Points on a hilly landscape, in no order, each with its height.
A ball rolls from a point to whichever of its 4 nearest points has the largest drop for the distance, and stops where none of them is lower. Distance is the straight distance between rows; heights are no part of it.
J153: [171 113 125 145 157  98 113  75  68 124 176 102 211 164 111 162  94 152
 123 157 132]  (h 262)
J713: [159 113 116 126 158  72 125  92  81 117 159 112 188 152 113 140 122 161
 129 129 116]  (h 329)
J614: [138 181 178 171  85 189  82  92 129 135  98 117 165 147 160 136  78  72
 140 107 100]  (h 419)
J438: [ 87 110 112 130 116 147 155 162 189 145  84 121  74 137 110 122 170 128
 143 114 163]  (h 149)
J429: [113 132  90 130 111 182 152 133 167 139  92 116  87 147 154 125 148  99
 146 124 146]  (h 89)
J441: [173 151 183 144 120 158  85  42  79 100 113 109 163 153 160 161  76  76
 132 149 113]  (h 632)
J574: [129 179 136 147  87 200 118 100 164 134 107 117 140 144 167 124 104  79
 135  99 102]  (h 126)
J132: [161 101 116 114 152  65 134 104  92 122 165 114 187 134 117 139 127 173
 137 134 116]  (h 125)
J431: [ 81 113 111 129 111 139 151 168 195 151  89 119  74 131 101 117 170 142
 141 103 161]  (h 219)
J878: [144 162 117 142 119 184 113  97 140 135  97 145 127 150 161 126 117  91
 143  99 110]  (h 525)
J856: [130  86 128 123 143  83 142 171 101 113 142 145  97  95  94 125 156 184
 148 139 117]  (h 200)
J34: [ 66 111  59  94 109 121 142 206 174 148 125 132  73  87  98 131 176 152
 111  64 137]  (h 357)
J310: [108 133  92 124 110 181 153 139 173 133  88 110  78 145 152 127 154  91
 135 127 153]  (h 167)
J699: [137 158 162 167 120 127 103  88  59 125 146 102 208 162 148 125 108 141
 118 164 114]  (h 191)
J92: [145 181 173 162  99 179  70  86 104 127  98 121 164 146 159 138  81  67
 137 108 104]  (h 465)
J311: [111 167 108 108  75 193 139 118 183 131  96  91  98 132 162 113 125  80
 132 125 132]  (h 550)
J963: [128 153 148 146 142 107 143 122 103 109 145 126 162 139 152 102 113 128
 107 135 106]  (h 336)
J652: [151 126 115 137 162  87 120  89  68 114 155 109 187 163 117 134 116 151
 121 130 116]  (h 413)
J45: [120 136 132 109 131 116 133 152 144 135 153 133 122 105 128  92 114 105
 127 136 135]  (h 326)
J648: [166 157 181 148 109 165  70  50  72 108 108 101 174 144 167 141  70  52
 133 136 109]  (h 609)
J741: [169 154 179 146 118 161  74  46  78 105 112 108 163 147 159 157  76  66
 128 138 113]  (h 636)
J571: [ 65 120  88 111 101 123 137 201 185 154 117 120  78 105  91 119 164 153
 122  76 140]  (h 250)
J703: [ 90  78  84  92 145 115 160 182 173 133 147 178  65  75  87 158 178 168
 107  98 146]  (h 104)
J170: [118 120 104 137 123 166 142 134 166 151  90 132  89 146 127 114 151 112
 162 123 150]  (h 216)
J924: [ 70 110 113 124 114 138 160 169 205 148  82 116  69 129 102 120 177 143
 133 101 163]  (h 285)
J305: [141 111 115 133 164  88 154 133  86 100 145 127 128 130 123 113 131 142
 137 123 104]  (h 342)
J633: [104 107 105 110 146 124 142 188 131 120 154 136  90  90 107 141 138 114
 117 114 147]  (h 114)
J171: [135 155 165 126 132 111 133 113 132 123 145 139 155 132 151 100 104 124
 108 144 120]  (h 305)
J641: [138 104 115 132 163  93 156 146  93 102 141 131 111 119 118 118 134 140
 138 129 105]  (h 391)
J90: [168 149 196 148 115 139 109  55  96 117 120 111 172 162 159 151  89 121
 131 178 112]  (h 524)
J39: [ 93  91  94 100 148 121 145 191 152 124 149 159  75  84  96 163 162 139
 108  98 149]  (h 139)
J770: [118 132 128 113 142 116 147 160 128 124 156 131 119 103 131 100 115 105
 118 134 130]  (h 346)
J529: [174 147 181 136 125 148  88  48  98 110 111 122 157 153 151 162  88  95
 128 149 118]  (h 588)
J813: [125 138 140 117 142 111 145 145 130 124 155 132 132 112 141  93 111 107
 117 137 125]  (h 203)
J291: [129 131 127 112 123 128 120 138 158 158 130 145 117 120 118  88 120 114
 148 138 142]  (h 423)
J946: [111 105 113 119 154 116 151 179 119 113 151 139  90  95 110 134 134 114
 120 125 135]  (h 201)
J190: [153 176 164 157 104 174  68  81  98 121 102 127 159 148 157 142  84  65
 134 111 107]  (h 508)
J952: [103 102 106 110 149 122 149 186 134 121 154 146  83  90 106 150 145 120
 114 114 146]  (h 100)
J701: [ 56 119  82 103  97 121 158 202 197 151 106 112  63  98  96 116 175 163
 116  69 133]  (h 143)
J53: [135 159 106 142 110 194 128 109 153 135 101 131 118 149 166 122 125  87
 142 103 112]  (h 447)
J169: [104  93 126 113 126  78 128 193 104 117 158 152 100  78  78 116 166 206
 126 142 122]  (h 222)
J115: [157 154 193 157 111 133 111  75  91 120 128 109 186 161 161 136  97 138
 128 177 108]  (h 485)
J537: [134 143 127 151 156  99 132 110  75 104 143 115 173 155 136 113 121 137
 110 125 103]  (h 368)
J224: [179 143 191 149 118 151 101  36  81 105 112 101 167 158 159 163  79  98
 135 168 108]  (h 521)
J20: [136 180 177 167  78 194  95  96 150 139  98 116 162 148 159 134  81  77
 141 101 102]  (h 396)
J533: [136  86 123 101 132  68 136 148  91 116 166 123 147  88 104 109 150 185
 142 150 116]  (h 444)
J100: [ 77 148  77  77 108 126 127 180 218 130  33 119  38 107 148 119 178 103
  97  80 170]  (h 330)
J91: [158  94 126 112 145  66 139 111  98 130 183 114 205 120 117 137 125 181
 133 143 118]  (h 272)
J959: [171 149 187 148 118 155  85  33  69  97 111 102 171 150 164 155  70  63
 134 150 109]  (h 646)
J974: [142 158 179 164 113 126 111  88  76 123 135 106 196 161 157 124 106 145
 122 171 111]  (h 313)
J445: [111 143  94 125 106 188 152 130 166 133  96 111  89 143 163 126 145  86
 136 124 143]  (h 103)
J748: [113  87 131 121 137  87 142 188 118 120 144 157  85  84  83 130 162 199
 136 138 120]  (h 166)
J677: [101  98 103 105 146 119 145 189 141 120 153 149  81  87 102 153 146 128
 111 107 149]  (h 99)
J759: [130 170 120 146  98 194 121 106 153 132 106 126 133 145 169 123 109  85
 134 100 102]  (h 427)
J585: [ 88 118 112 125 107 135 137 174 181 163 104 125  88 127  91 108 153 137
 149 110 159]  (h 401)
J745: [ 99 128  92 119 110 169 154 147 181 133  79 108  69 143 147 138 163  97
 127 124 165]  (h 238)
J664: [154 155 196 147 116 126 114  81 103 123 128 120 179 158 159 133 100 139
 118 171 115]  (h 516)
J827: [127 140 128 145 159 101 150 131  93 107 149 121 146 134 141 103 121 125
 112 125 101]  (h 386)
J783: [137 132 123 116 123 136 117 121 161 155 116 151 117 128 121  92 124 112
 154 133 141]  (h 410)
J491: [137 157 176 145 124 116 129 101 107 120 137 126 172 149 158 114 105 138
 108 154 112]  (h 352)
J781: [153 140 114 132 131 164 114  99 145 143 100 155 120 145 143 113 128 101
 152 115 126]  (h 297)
J289: [155  96 115 116 151  67 143 122  87 116 146 123 146 122 110 118 135 170
 149 130 108]  (h 282)
J256: [115 131 125 108 128 120 129 160 142 138 148 134 116 103 123  96 119 102
 132 133 140]  (h 415)
J758: [141 137 143 108 125 122 119 122 157 148 130 147 126 120 129  89 116 114
 139 138 139]  (h 376)
J187: [141  88 123 112 146  71 141 152  95 116 148 129 122 101 103 114 151 179
 155 139 111]  (h 311)
J775: [142 151 106 137 124 181 120 100 145 139 101 145 118 148 157 116 127  97
 145 108 118]  (h 322)
J995: [ 83  78  62  81 139 119 154 182 174 140 143 172  63  72  90 155 187 163
 103  83 147]  (h 309)
J754: [146 156 179 135 123 116 121  96 130 125 136 133 168 143 155 116 103 130
 111 155 116]  (h 349)
J191: [ 91 108  92 102 132 123 133 196 146 131 149 138  90  90  99 144 145 118
 114 100 153]  (h 273)
J267: [160 143 132 123 132 141 105  87 148 143 107 157 133 143 140 111 115 110
 149 123 125]  (h 366)
J634: [123 168 115 136  93 196 134 107 163 134 107 118 124 144 169 119 116  85
 136 105 108]  (h 408)
J511: [125 143 144 126 139 107 143 138 128 120 153 133 140 119 145  93 110 113
 112 142 115]  (h 132)
J647: [164 164 161 139 123 161  72  64 100 115 102 133 154 148 155 153  89  78
 129 121 113]  (h 549)
J861: [158 158 128 135 132 164  98  85 136 134 103 155 133 149 149 131 115  99
 138 108 111]  (h 437)
J905: [158 144 153 114 130 127 110  91 151 141 121 155 140 136 140 110 110 118
 133 137 129]  (h 325)
J178: [132 115 119 136 165  97 157 145  92  99 147 129 119 120 127 115 128 129
 126 122 106]  (h 390)
J955: [ 81 137  85  82 111 131 133 171 212 126  48 114  45 115 151 129 183 104
  97  93 178]  (h 319)
J221: [125  88 124 100 130  73 129 165  88 117 160 131 130  84  97 110 159 191
 142 153 118]  (h 418)
J570: [ 76  97 101 110 133  90 162 214 159 135 162 190  69  63  76 116 174 220
  93 123 112]  (h 90)
J57: [114 121 120 115 147 117 145 171 124 119 156 131 108  99 124 115 121  99
 117 131 135]  (h 480)
J530: [145 129 118 126 131 143 117 107 158 151 106 153 116 136 132  98 127 110
 159 126 133]  (h 378)
J882: [ 71 113  71  95 110 121 133 204 167 147 133 136  80  91  94 139 163 141
 112  73 147]  (h 224)
J507: [154 153 189 137 120 122 114  81 126 123 126 131 164 152 156 131  99 132
 116 160 118]  (h 409)
J796: [124 105 118 126 162 110 159 168 106 104 148 137  95 102 115 125 131 125
 126 128 122]  (h 520)
J695: [155  98 113 119 156  71 141 119  87 108 148 121 151 129 113 120 134 165
 143 127 103]  (h 286)
J721: [ 88 122  98 114 114 162 154 154 190 131  74 109  64 141 144 138 173 103
 116 122 170]  (h 213)
J693: [135 178 133 150 100 191 107  97 144 134 102 131 145 149 166 132 103  83
 136  93 100]  (h 420)
J982: [140 181 167 164  92 189  87  96 131 133  98 123 162 145 163 136  83  74
 136 101  99]  (h 426)
J801: [108 153  92 114  91 188 142 127 174 129  96  97  88 139 163 120 135  81
 130 126 138]  (h 460)
J307: [149 181 180 167  94 175  61  82  97 125  99 114 171 144 158 135  73  61
 138 111 104]  (h 501)
J63: [129 179 154 154  88 196 106  97 150 136  99 123 153 146 165 130  94  80
 135  96  98]  (h 327)
J552: [152 172 202 180  77 181  69  78 109 135  87 107 178 146 163 126  60  57
 156 122 105]  (h 489)
J776: [ 91  73  74  85 143 117 163 179 181 140 145 179  60  68  85 155 189 172
 103  95 144]  (h 264)
J439: [ 97 119 106 104 128 123 131 188 142 135 152 133  96  94 105 124 133 106
 119 114 149]  (h 179)
J609: [105 118 111 109 135 120 137 184 136 130 153 134 100  93 111 121 124 104
 119 122 146]  (h 91)
J28: [145 157 167 166 115 134 102  79  54 128 143  99 212 164 151 123 103 142
 126 171 110]  (h 112)
J579: [ 95 115 109 136 118 152 148 157 182 150  86 123  81 139 110 116 162 129
 151 118 160]  (h 49)
J340: [159 154 194 142 120 126 114  74 116 119 126 128 170 154 156 138  98 132
 117 167 115]  (h 496)
J159: [109  82 119 121 145 102 155 189 141 121 143 169  71  85  82 147 161 190
 122 129 128]  (h 263)
J172: [ 79  92  57  83 130 124 145 193 168 141 140 158  67  81  95 151 180 152
 105  74 147]  (h 397)
J378: [142  87 120 105 138  67 135 146  91 117 155 127 137  94 103 111 148 185
 150 146 113]  (h 373)
J655: [132  85 127 111 137  74 139 162  94 117 149 135 115  93  96 116 156 191
 149 147 112]  (h 407)
J779: [115 119 110 130 121 148 133 142 168 160  98 136  96 139 109 100 145 121
 163 125 151]  (h 230)
J338: [124 134 135 108 124 119 128 148 149 141 147 138 126 111 122  88 116 106
 133 137 139]  (h 315)
J481: [142 161 184 149 120 118 122  97 105 120 137 124 181 153 158 121 107 140
 109 158 110]  (h 377)
J588: [ 94 158  93  89  88 168 126 150 191 129  74  86  62 134 149 127 150  87
 112 123 164]  (h 335)
J126: [178 140 198 160 110 144 112  45  78 116 119  97 180 162 165 154  82 123
 145 180 102]  (h 493)
J709: [ 73 109 111 115 117 138 166 163 211 138  73 116  60 127 113 127 185 135
 119 101 170]  (h 276)
J303: [113  92 126 109 127  75 131 182  97 117 156 146 105  80  84 116 161 202
 135 146 119]  (h 225)
J716: [119 128 122 112 118 130 122 149 161 158 123 139 113 121 111  91 128 114
 153 133 149]  (h 497)
J364: [ 72 109 101  95 119 131 162 162 221 128  58 117  49 110 130 129 195 117
 103  93 175]  (h 356)
J157: [145 125 113 139 160  83 129  99  73 110 148 116 172 155 123 125 123 149
 125 120 106]  (h 500)
J363: [120 130 124 110 124 124 122 157 157 153 135 136 117 109 113  90 121 111
 146 133 146]  (h 446)
J819: [121 151  96 131 102 194 147 122 163 135  99 117  98 144 165 123 133  87
 138 117 128]  (h 218)
J637: [143 159 184 156 119 121 118  90  94 120 135 115 188 158 156 124 105 142
 115 166 111]  (h 379)
J630: [191 108 145 169 155  99 128  87  67 139 201 109 219 157 123 165  70 161
 126 183 127]  (h 300)
J371: [146 179 155 159 103 182  76  89 114 129 102 130 155 149 160 141  87  76
 132 101 103]  (h 476)
J512: [ 75 123 101 113 103 124 131 195 177 160 118 120  87 113  88 114 152 140
 136  93 155]  (h 317)
J706: [ 84  88 103 106 135 100 168 201 176 139 156 189  66  65  77 130 173 211
 102 119 125]  (h 372)
J674: [157 136 132 161 141 135  95  54  37 130 180  96 226 163 123 134  90 124
 122 170 127]  (h 387)
J356: [102  79 117 113 147 106 161 189 150 123 145 174  66  82  83 157 166 177
 115 117 136]  (h 256)
J51: [150  88 118 114 144  69 137 135  92 114 152 123 142 109 108 114 145 177
 152 140 109]  (h 314)
J385: [140 114 113 135 164  84 148 123  83 104 143 123 141 135 120 115 130 148
 136 120 103]  (h 310)
J560: [ 63 107 110 112 115 127 172 168 222 135  74 115  58 115 108 118 187 146
 119  90 162]  (h 361)
J250: [ 76 101 102 112 133  86 142 217 136 127 164 185  78  68  77 112 175 223
  92 126 112]  (h 277)
J176: [111  84 117 119 155 111 156 183 140 118 145 163  71  86  92 161 159 164
 120 118 138]  (h 101)
J608: [154 135 128 156 149 123 103  64  45 125 173  99 218 166 120 142  92 129
 118 161 128]  (h 259)
J572: [102  88 124 121 139  94 154 197 142 125 148 176  72  79  80 138 168 203
 117 128 124]  (h 113)
J854: [101 128 115 106 115 125 118 180 159 158 136 130 103 108 100 100 128 117
 140 122 152]  (h 365)
J902: [156 143 119 127 133 159 105  90 147 142 101 157 126 144 144 115 120 103
 149 112 122]  (h 348)
J379: [127 137 129 131 152 107 156 145 107 106 152 128 130 121 139 103 118 116
 114 129 112]  (h 350)
J166: [ 58 107 108 109 108 124 176 178 223 140  80 112  56 104  97 111 186 155
 115  84 149]  (h 358)
J14: [155 138 123 123 130 150 116 101 153 146 104 155 118 142 136 105 127 107
 154 122 129]  (h 351)
J205: [134 160 169 160 123 120 119  99  78 120 139 114 194 161 155 115 110 143
 109 158 109]  (h 280)
J597: [104  94 121 105 128  77 125 187  97 117 159 147 110  77  83 112 166 204
 128 148 119]  (h 246)
J27: [128  86 126 129 151  95 150 176 109 112 139 150  84  95  94 135 155 174
 140 136 120]  (h 205)
J144: [106  88 103 110 153 117 156 187 145 120 149 164  69  86  93 163 157 149
 115 110 143]  (h 52)
J723: [ 77 111 102 109 118 140 160 161 208 129  65 115  58 129 130 136 189 119
 111 103 178]  (h 261)
J666: [106 131 117 104 124 124 129 175 145 142 150 134 110 101 111 103 120 103
 130 129 149]  (h 382)
J107: [130 121 109 127 121 152 127 130 162 157  98 141 103 139 119 100 139 115
 164 127 146]  (h 274)
J428: [130 157 150 162 136 116 118 100  72 118 145 109 193 163 145 116 114 141
 105 144 107]  (h 270)
J575: [119 126 125 125 150 114 153 158 115 113 156 130 118 107 134 105 117 108
 118 131 123]  (h 123)
J444: [162 160 146 134 130 164  82  71 118 124 104 146 144 151 152 146 104  85
 132 111 114]  (h 458)
J912: [ 87  95 115 116 136  91 149 207 141 128 154 180  76  73  74 125 172 218
 105 125 120]  (h 374)
J911: [135 151 133 158 146 112 110  92  60 116 148 107 199 167 133 125 116 142
 110 140 114]  (h 301)
J943: [ 86 134  91 100 104 155 142 158 197 126  69 103  57 132 148 138 170  97
 106 114 176]  (h 239)
J969: [100 156  93  98  86 179 135 136 186 129  87  87  76 133 159 124 139  81
 120 131 153]  (h 495)
J593: [159 126 122 150 157 107 105  66  55 123 172  99 211 168 111 152  92 138
 116 153 128]  (h 215)
J899: [143 144 127 156 147 115 101  73  48 121 161 100 210 167 122 134 103 136
 117 153 120]  (h 308)
J314: [ 89 151  91  88  97 156 124 159 199 125  66  91  56 130 149 132 161  94
 105 118 170]  (h 279)
J717: [150  97 115 125 158  74 145 129  87 107 143 125 134 123 114 117 137 161
 148 126 104]  (h 257)
J671: [166 160 168 140 120 163  71  56  91 109 104 124 160 152 154 158  85  75
 129 127 115]  (h 596)
J515: [172 152 181 139 121 154  85  43  85 104 111 116 160 155 157 164  78  79
 133 148 115]  (h 623)
J219: [153  92 122 101 139  64 141 122  96 120 172 115 182 108 114 125 135 184
 143 143 115]  (h 388)
J558: [133 146 131 153 150 100 124 102  73 111 145 116 182 160 136 117 122 138
 109 131 106]  (h 332)
J273: [ 87 119  97 104 117 124 123 196 153 147 143 131  95  97  96 120 138 117
 125 105 153]  (h 214)
J581: [177 146 193 141 121 145  98  45  96 110 114 116 161 155 158 161  86 107
 131 166 115]  (h 545)
J15: [165  98 136 130 145  74 142 111  98 130 193 115 218 128 126 148 113 179
 125 155 124]  (h 174)
J426: [169 125 127 153 157 111 109  64  55 129 182  99 216 166 111 155  82 136
 123 163 130]  (h 124)
J8: [105 123 115 115 114 131 123 166 167 162 120 132 100 120  98  98 134 120
 152 124 156]  (h 412)
J971: [153 141 146 113 128 126 114 104 157 145 124 150 134 130 136  96 113 116
 139 136 131]  (h 347)
J719: [169 104 125 128 152  72 132  94  89 129 176 110 205 147 117 154 108 169
 125 145 124]  (h 207)
J466: [136 149 136 162 138 116 104  85  50 123 151 101 206 169 132 127 111 137
 113 150 118]  (h 323)
J404: [129 158 157 154 137 110 132 112  92 116 143 119 178 153 149 109 115 136
 102 139 106]  (h 302)
J720: [151 110 113 128 161  79 142 113  83 108 145 118 155 141 119 122 131 154
 136 122 104]  (h 367)
J966: [133 138  99 136 121 185 139 117 157 140  93 136 104 148 154 116 137  96
 156 117 129]  (h 175)
J628: [172  97 134 136 150  76 137 101  92 133 192 111 218 138 122 158 107 175
 125 157 126]  (h 105)
J400: [101  78 103 106 149 114 158 186 158 122 147 175  67  79  88 163 167 170
 109 109 143]  (h 303)
J799: [123 148 143 137 145 107 150 133 110 109 149 127 148 128 146  98 117 118
 106 134 108]  (h 258)
J824: [167 149 193 140 122 136 104  60 110 115 118 122 164 156 154 151  91 121
 124 167 115]  (h 600)
J106: [ 80 112 107 116 116 146 162 158 207 134  70 115  61 133 126 133 185 123
 118 106 172]  (h 231)
J893: [ 90  89  77  86 139 120 147 190 161 132 146 161  71  79  93 159 172 146
 106  87 150]  (h 294)
J33: [174 142 199 161 108 139 112  58  81 121 120 100 186 163 164 145  84 133
 142 184 104]  (h 479)
J271: [129 160 165 142 132 111 134 115 112 118 144 130 169 144 156 103 110 130
 103 143 111]  (h 324)
J788: [168 159 169 136 125 156  77  56 100 113 106 131 153 151 154 154  93  82
 129 129 117]  (h 541)
J947: [ 88 115 101 124 116 157 159 154 190 137  74 114  68 138 128 135 174 116
 131 119 170]  (h 183)
J489: [183 113 135 157 157 101 119  75  65 133 195 100 218 164 116 170  74 148
 122 176 132]  (h 247)
J935: [117  86 128 122 146  97 151 185 121 119 143 162  76  87  85 143 160 185
 131 132 127]  (h 202)
J540: [151  92 119 102 141  65 137 128  91 121 167 122 167 107 110 117 142 181
 146 142 115]  (h 375)
J960: [122  85 129 122 140  84 143 178 105 118 142 148  94  91  87 124 158 194
 143 139 117]  (h 86)
J475: [141 177 148 155 101 190  90  97 131 132 100 132 152 148 162 136  92  79
 133  94  97]  (h 428)
J942: [149 174 196 178  80 187  76  86 124 137  89 111 175 147 162 132  67  65
 149 117 105]  (h 450)
J803: [ 75 119  83  99 108 122 128 204 165 152 130 127  88  99  94 132 159 137
 120  82 151]  (h 62)
J492: [135 145 149 116 131 114 131 130 145 131 149 141 141 118 140  92 108 115
 118 144 124]  (h 221)
J604: [ 97  77 100 101 146 111 162 184 166 129 148 178  64  76  83 158 173 181
 108 109 139]  (h 436)
J780: [149 151 156 168 115 137  94  73  42 134 154  97 222 162 148 121 103 134
 129 171 114]  (h 245)
J98: [124 135  97 136 119 183 143 128 162 142  93 127  94 148 149 120 145  96
 151 120 137]  (h 144)
J117: [103  80 112 112 149 109 162 188 160 128 146 177  64  79  82 155 166 182
 115 115 136]  (h 128)
J298: [116 163 107 119  87 196 143 117 175 131 103 103 106 140 168 119 121  81
 133 118 121]  (h 370)
J456: [140 149 160 116 129 115 125 109 144 134 140 141 143 128 147  97 106 119
 117 145 122]  (h 266)
J845: [120  90 118 123 158 110 157 174 117 109 146 150  78  94 102 145 146 143
 129 125 129]  (h 601)
J968: [ 90  76  89  94 145 112 170 184 186 136 152 187  63  69  80 148 183 192
 102 106 139]  (h 362)
J536: [ 85 109  78  92 124 123 131 197 155 140 143 141  81  90  97 145 159 133
 110  84 152]  (h 296)
J237: [149  94 117 122 152  78 147 143  90 108 142 130 121 116 109 117 143 164
 149 131 108]  (h 226)
J866: [186 104 148 166 152  93 130 101  75 141 203 111 226 150 124 167  82 168
 124 177 132]  (h 353)
J556: [ 86 125 107 110 108 126 122 189 165 161 128 127  97 111  91 112 142 128
 141 106 155]  (h 260)
J182: [ 92  97 122 116 131  82 134 202 119 124 154 165  88  76  78 121 171 217
 114 138 117]  (h 271)
J729: [ 98 115 103 131 118 163 155 152 182 144  81 120  77 147 129 128 169 116
 142 123 164]  (h 133)
J198: [200 106 149 187 151 100 127  99  60 141 209 113 227 149 131 160  70 165
 129 190 123]  (h 328)
J327: [174 106 132 140 152  79 131  94  88 134 190 109 214 147 118 162  98 170
 123 156 130]  (h 190)
J419: [126 125 100 132 127 170 139 127 164 150  94 135  93 148 138 113 146 105
 159 123 142]  (h 180)
J948: [166 149 175 125 131 127 106  77 137 128 122 150 151 146 149 129 103 119
 122 147 124]  (h 331)
J778: [106  92 108 115 155 118 149 185 133 116 148 149  78  88  99 158 147 136
 115 114 144]  (h 87)
J895: [140  90 121 126 152  80 149 151  95 109 140 136 105 107 104 121 146 166
 151 134 111]  (h 94)
J651: [164 153 140 128 133 151  93  73 136 134 103 157 135 152 148 131 111  98
 137 115 119]  (h 393)
J624: [156  97 117 114 152  67 139 112  91 117 153 120 160 127 114 125 137 170
 148 132 108]  (h 298)
J662: [128 139 140 110 127 116 131 139 146 138 146 139 131 111 132  88 108 110
 124 137 131]  (h 265)
J143: [156 148 166 119 129 124 113  88 148 135 126 149 149 139 148 117 109 119
 124 142 126]  (h 307)
J48: [157 172 185 160  94 173  57  73  82 118 100 108 177 143 162 134  68  54
 137 123 108]  (h 551)
J927: [136 131 108 135 127 165 130 116 157 151  96 143 105 147 138 108 138 105
 162 120 132]  (h 211)
J667: [159 169 194 165  88 171  59  71  82 122  96 101 181 141 166 126  60  47
 146 126 106]  (h 569)
J989: [181 105 133 149 155  89 129  85  76 134 191 108 215 161 116 167  86 160
 123 166 132]  (h 312)
J331: [170 149 179 134 127 142  95  57 114 115 112 135 150 155 151 154  94 106
 124 147 119]  (h 519)
J752: [148 131 119 145 157  95 113  82  63 117 155 104 197 168 117 141 112 145
 117 135 118]  (h 389)
J635: [124  94 120 128 164 103 159 168 108 105 146 141  89 100 109 134 139 139
 131 126 121]  (h 539)
J915: [182 105 139 157 154  88 132  97  82 137 198 110 222 151 121 168  89 170
 124 172 129]  (h 321)
J395: [ 84 144  87  84 104 143 129 166 204 126  52 104  51 124 148 131 173  99
  97 102 176]  (h 284)
J736: [117 103 115 125 157 112 157 172 111 108 147 138  95  98 115 132 133 119
 126 125 127]  (h 380)
J934: [128 112 119 133 164 105 160 156  99 103 148 132 107 111 125 117 127 122
 125 127 114]  (h 477)
J384: [138  92 121 130 157  90 154 157  99 108 140 136  97 106 104 126 145 159
 149 132 113]  (h 283)
J836: [124 160 103 135 102 198 141 115 162 133 101 119 114 145 169 119 125  85
 139 107 116]  (h 316)
J984: [ 96 143  93 101 102 171 143 150 186 126  76  95  65 135 154 137 159  93
 114 125 168]  (h 275)
J211: [104 148  94 115  99 186 147 139 176 129  90 100  78 138 161 126 146  84
 129 129 150]  (h 281)
J892: [135 159 159 164 125 123 110  92  62 123 142 105 205 163 148 119 113 141
 114 160 111]  (h 223)
J124: [164 164 174 148 112 163  65  60  82 112 103 114 165 144 159 148  77  59
 131 124 112]  (h 606)
J280: [113 158 101 116  90 193 145 120 174 131  99 103  97 139 167 119 128  82
 134 122 132]  (h 369)
J251: [ 72 117 110 125 106 134 147 182 195 157  96 115  79 125  91 115 167 148
 137  97 155]  (h 304)
J898: [141 144 104 135 126 175 129 108 151 144  99 145 110 150 148 112 133 101
 154 112 128]  (h 220)
J201: [162 157 136 136 129 161  88  80 128 131 102 152 137 151 154 135 110  92
 133 106 115]  (h 425)
J917: [ 73 117  89  83 123 124 146 167 219 127  46 120  45 104 142 127 195 111
  99  85 180]  (h 385)
J944: [153 154 185 165 108 133 108  76  73 125 134 105 201 161 164 128 100 145
 132 178 105]  (h 395)
J370: [123 126 123 133 157 106 157 150 106 104 152 130 122 116 133 103 120 114
 117 127 112]  (h 320)
J61: [ 60 119  82 107  98 121 146 202 191 152 107 120  73 100  91 120 173 158
 118  70 135]  (h 210)
J526: [167 149 182 129 128 130 102  67 131 121 121 140 154 152 153 141 100 119
 121 149 122]  (h 383)
J764: [144 149 140 162 135 126  94  73  41 126 160  98 216 166 134 129 105 133
 120 161 124]  (h 363)
J140: [165 150 160 122 135 137  97  69 136 129 111 152 144 149 148 135 108 106
 131 132 123]  (h 364)
J807: [160 122 119 137 157  90 116  82  70 123 164 106 203 166 112 152 105 151
 123 141 124]  (h 345)
J478: [137 131 121 146 162  93 142 119  83 104 144 118 155 144 133 111 124 138
 117 118 101]  (h 438)
J81: [154 138 127 123 131 145 112  95 155 148 108 158 125 140 136 106 122 107
 151 121 128]  (h 371)
J181: [ 86 116  86  98 120 124 127 201 155 141 144 135  89  92  95 137 149 127
 116  92 152]  (h 248)
J96: [105 121  98 136 120 172 150 143 174 141  84 123  81 145 133 122 159 110
 150 127 154]  (h 188)
J822: [189 115 137 166 159 118 120  64  56 131 200 103 215 161 118 162  63 139
 126 182 125]  (h 299)
J612: [164 148 190 166 104 139 110  65  69 126 130  98 197 164 164 136  95 143
 140 186 106]  (h 443)
J611: [108 118 111 132 118 149 138 150 175 157  95 127  89 138 111 107 153 124
 161 123 156]  (h 102)
J194: [ 83 111 107 127 117 151 158 158 196 141  73 118  68 137 119 133 177 128
 130 112 169]  (h 217)
J555: [166 156 158 133 129 151  80  63 117 122 103 147 144 152 147 150  98  94
 129 124 119]  (h 439)
J76: [ 89 105  88  96 132 122 132 196 151 134 146 142  86  89  98 148 152 126
 109  91 154]  (h 278)

Where does a ball stop that starts at each point below?
J648: J574
J190: J574
J588: J579
J124: J574
J736: J144
J854: J609
J8: J609
J140: J511

Call two points neighbours if one is among the 4 nearest of the other. Go from one point of each pair to the other, from neighbour to neighbour, staying as low as possible. Name the highest point that can't be avoided.
J572 / J579: J512
J132 / J572: J624
J701 / J703: J893
J574 / J28: J634
J117 / J426: J989
J628 / J575: J770
J572 / J511: J271
J960 / J895: J856
J895 / J117: J356
J572 / J960: J935
J426 / J28: J899
J803 / J609: J181
J579 / J429: J96
J609 / J144: J633
